Each row is a point on a tangle of strands that fork, close into loops and nearly touch. The rows are in no order.
(in the rows, 128 means zero)
Two points are linked if the straight distance between their rows is under 45.3. Some points are linked to none.
<439>: [138 112  97 115  76 169 106 141 144  93  70 163 147 136]
<312>: [103 139 136 139 131 114 130 112 118 127 148  83 143 138]
<118>: [150 150  88 126 143 130 143 161 122 128 135 149 132 106]
<99>: [126 134 125 162 118  83 145 153 124 112 174 142  91 103]
<581>: [119 121 133 165  78 128 131 144 139  79 106 122 110 124]
<333>: [119 118 150 103 175 121 128  92 122 160 128 114 138 148]
<445>: [123 144 119 120 134 127 140 126 125 127 132 111 147 136]
<709>: [158 119  82 106  98 166 111 160 136 114  81 179 132 125]
<622>: [109 127 144 158  84  85 139 141 140  81 148 127  94 119]
<674>: [100 138 129 149 116 121 137 126 124 112 145  96 132 131]
<358>: [ 69 127 155 158 101 102 131 119 132 108 156  86 120 129]
<222>: [133 146  96 144 166  99 141 136 106 146 174 112 134 123]
<678>: [134 142 106 114 145 124 145 131 123 135 137 126 146 134]
<277>: [177 154  94 149 137 124 144 185  96 127 137 172 102  79]
<191>: [113 137 148 121 149 108 128  95 119 141 140  86 150 145]
<455>: [118 101 158 101 145 160 125  96 135 165 111 123 136 156]
<369>: [ 99 135 172 114  87 147 109  91 156 116 108  88 164 150]
<200>: [ 95 103 186 112 167 128 100  69 157 156 116  84 147 144]
<323>: [150 116  93 121  84 161 112 158 139  97  70 174 142 122]
<817>: [153 151  93 151 156 113 145 166 107 142 166 145 115  91]
<649>: [ 95 137 163 122  76 152 109 101 152  98 101  92 159 145]
<148>: [ 59 129 168 154 102  97 115 104 132 118 161  65 129 133]
<511>: [162 146  78 111 140 142 138 171 121 133 122 167 130 105]
<61>: [164 137  85 110 247  87 144 119  93 182 175 148 110 126]
<216>: [108  97 170 102 152 153 117  87 142 164 110 113 142 151]
<37>: [149 119  92 103 252 109 141 117  95 187 161 146  99 131]
<14>: [169 144  86 115 230  85 142 127  94 175 177 142 120 125]
<641>: [108 128 133 144  72 156 115 125 143  74  80 123 147 138]
<742>: [120 127 122 145  80 152 119 139 142  78  79 135 141 129]
<41>: [138 139 110 161 126 108 147 161 118 119 161 139 101 101]
<628>: [165 158  86 149 160 115 148 179  93 149 171 158 111  81]
<373>: [177 160  88 145 152 121 145 186  88 140 151 174 105  76]
<260>: [183 130  67  96 123 162 120 184 119 145  98 193 116 112]
<225>: [132 106 136  93 116 173 132 107 137 145 103 143 131 161]
<246>: [ 95 131 151 157  87  68 139 128 144  79 161 123 100 120]
<669>: [126  88 161 106 119 202 117  92 142 156  97 128 140 154]
<475>: [150 149  96 148 136 125 145 165 116 121 144 144 117  95]
<357>: [148 112  99 100 234 116 142 119  99 185 151 145 108 136]
<813>: [ 99 116 192 114 143 125 107  72 159 142 116  78 159 148]
<317>: [101 128 180 109 106 140 111  83 156 126 108  87 165 154]
<38>: [ 90 136 180 136 113 115 108  86 142 128 135  52 157 147]
<17>: [ 97 127 144 161  77 136 128 131 141  79 107 108 123 131]
<599>: [131  98 152  98 107 193 124  98 141 146  96 137 136 162]
<433>: [160 145 120 154  96  77 133 172 110 108 162 166  77  96]
<286>: [123  85 162 112 130 209 113  87 145 168  95 116 148 150]
<594>: [112 127 167 109 170 111 118  81 129 150 129  91 146 145]
<368>: [ 76 127 162 159  89  70 141 118 142  85 167 113 108 125]
<835>: [153 115  99  94 103 177 124 136 139 130  96 162 130 154]
<816>: [100 128 187 121 125 121 107  79 154 135 120  71 162 150]
<254>: [178 141  98 143 109 137 130 183 109 110  96 180 117  89]
<318>: [ 89 134 138 158 109 111 138 126 127 110 153  95 119 126]
<542>: [ 68 124 162 162 100  81 135 113 135  96 167 101 111 124]
<625>: [162 137  87 102 194 104 148 136 107 168 159 143 128 127]
<629>: [135 120 113  96  92 171 117 123 142 113  90 150 137 152]
<794>: [ 96 134 148 140  71 157 112 115 144  82  89 104 150 138]
<800>: [127 119 111 107  76 171 108 126 144  95  79 150 147 145]
<616>: [166 147  84 118 204  90 145 136  97 169 174 141 132 122]
<464>: [ 99  88 173 110 158 167 101  82 152 174 107  97 142 148]
<296>: [144 121 118 156  77 142 122 153 139  78  79 149 131 118]
<69>: [123 118 147  96 131 150 132 105 136 146 114 126 142 156]
<521>: [ 71 132 172 149 104 106 111 100 136 123 149  52 140 138]
<111>: [146 122 125 166  78 124 130 159 136  80 100 140 109 115]
<102>: [130 144 130 159 107  61 139 151 128 107 181 151  91 100]
<771>: [160 120  97  99 210 112 152 129 104 178 152 150 120 136]
<106>: [109  82 166 113 143 192 100  83 153 172 103  99 150 150]
<804>: [173 142  73 103 134 147 129 178 119 137 112 180 125 102]
<703>: [ 89 132 153 154  72 144 122 122 143  83 104  97 135 134]
<167>: [171 145 106 159 119 113 142 180 103 114 138 165  93  87]
<249>: [165 139 114 159 100 103 139 177 108 109 137 162  88  93]
<205>: [130 127 129 102 173 115 140 106 116 156 136 121 142 147]
<391>: [150 156 123 154 102  61 133 165 112 111 182 168  83  95]
<152>: [176 120  75  97 108 172 117 169 129 136  89 187 122 130]
<316>: [139 135 109 106 164 116 146 125 118 149 143 131 141 138]
<76>: [101 111 177 109 182 121 106  75 140 161 123  92 139 142]

How many points has the smallest loop of links through each point below? Write - if it is on no loop.
<794> -> 8
<674> -> 13
<625> -> 7
<99> -> 12
<669> -> 9
<246> -> -
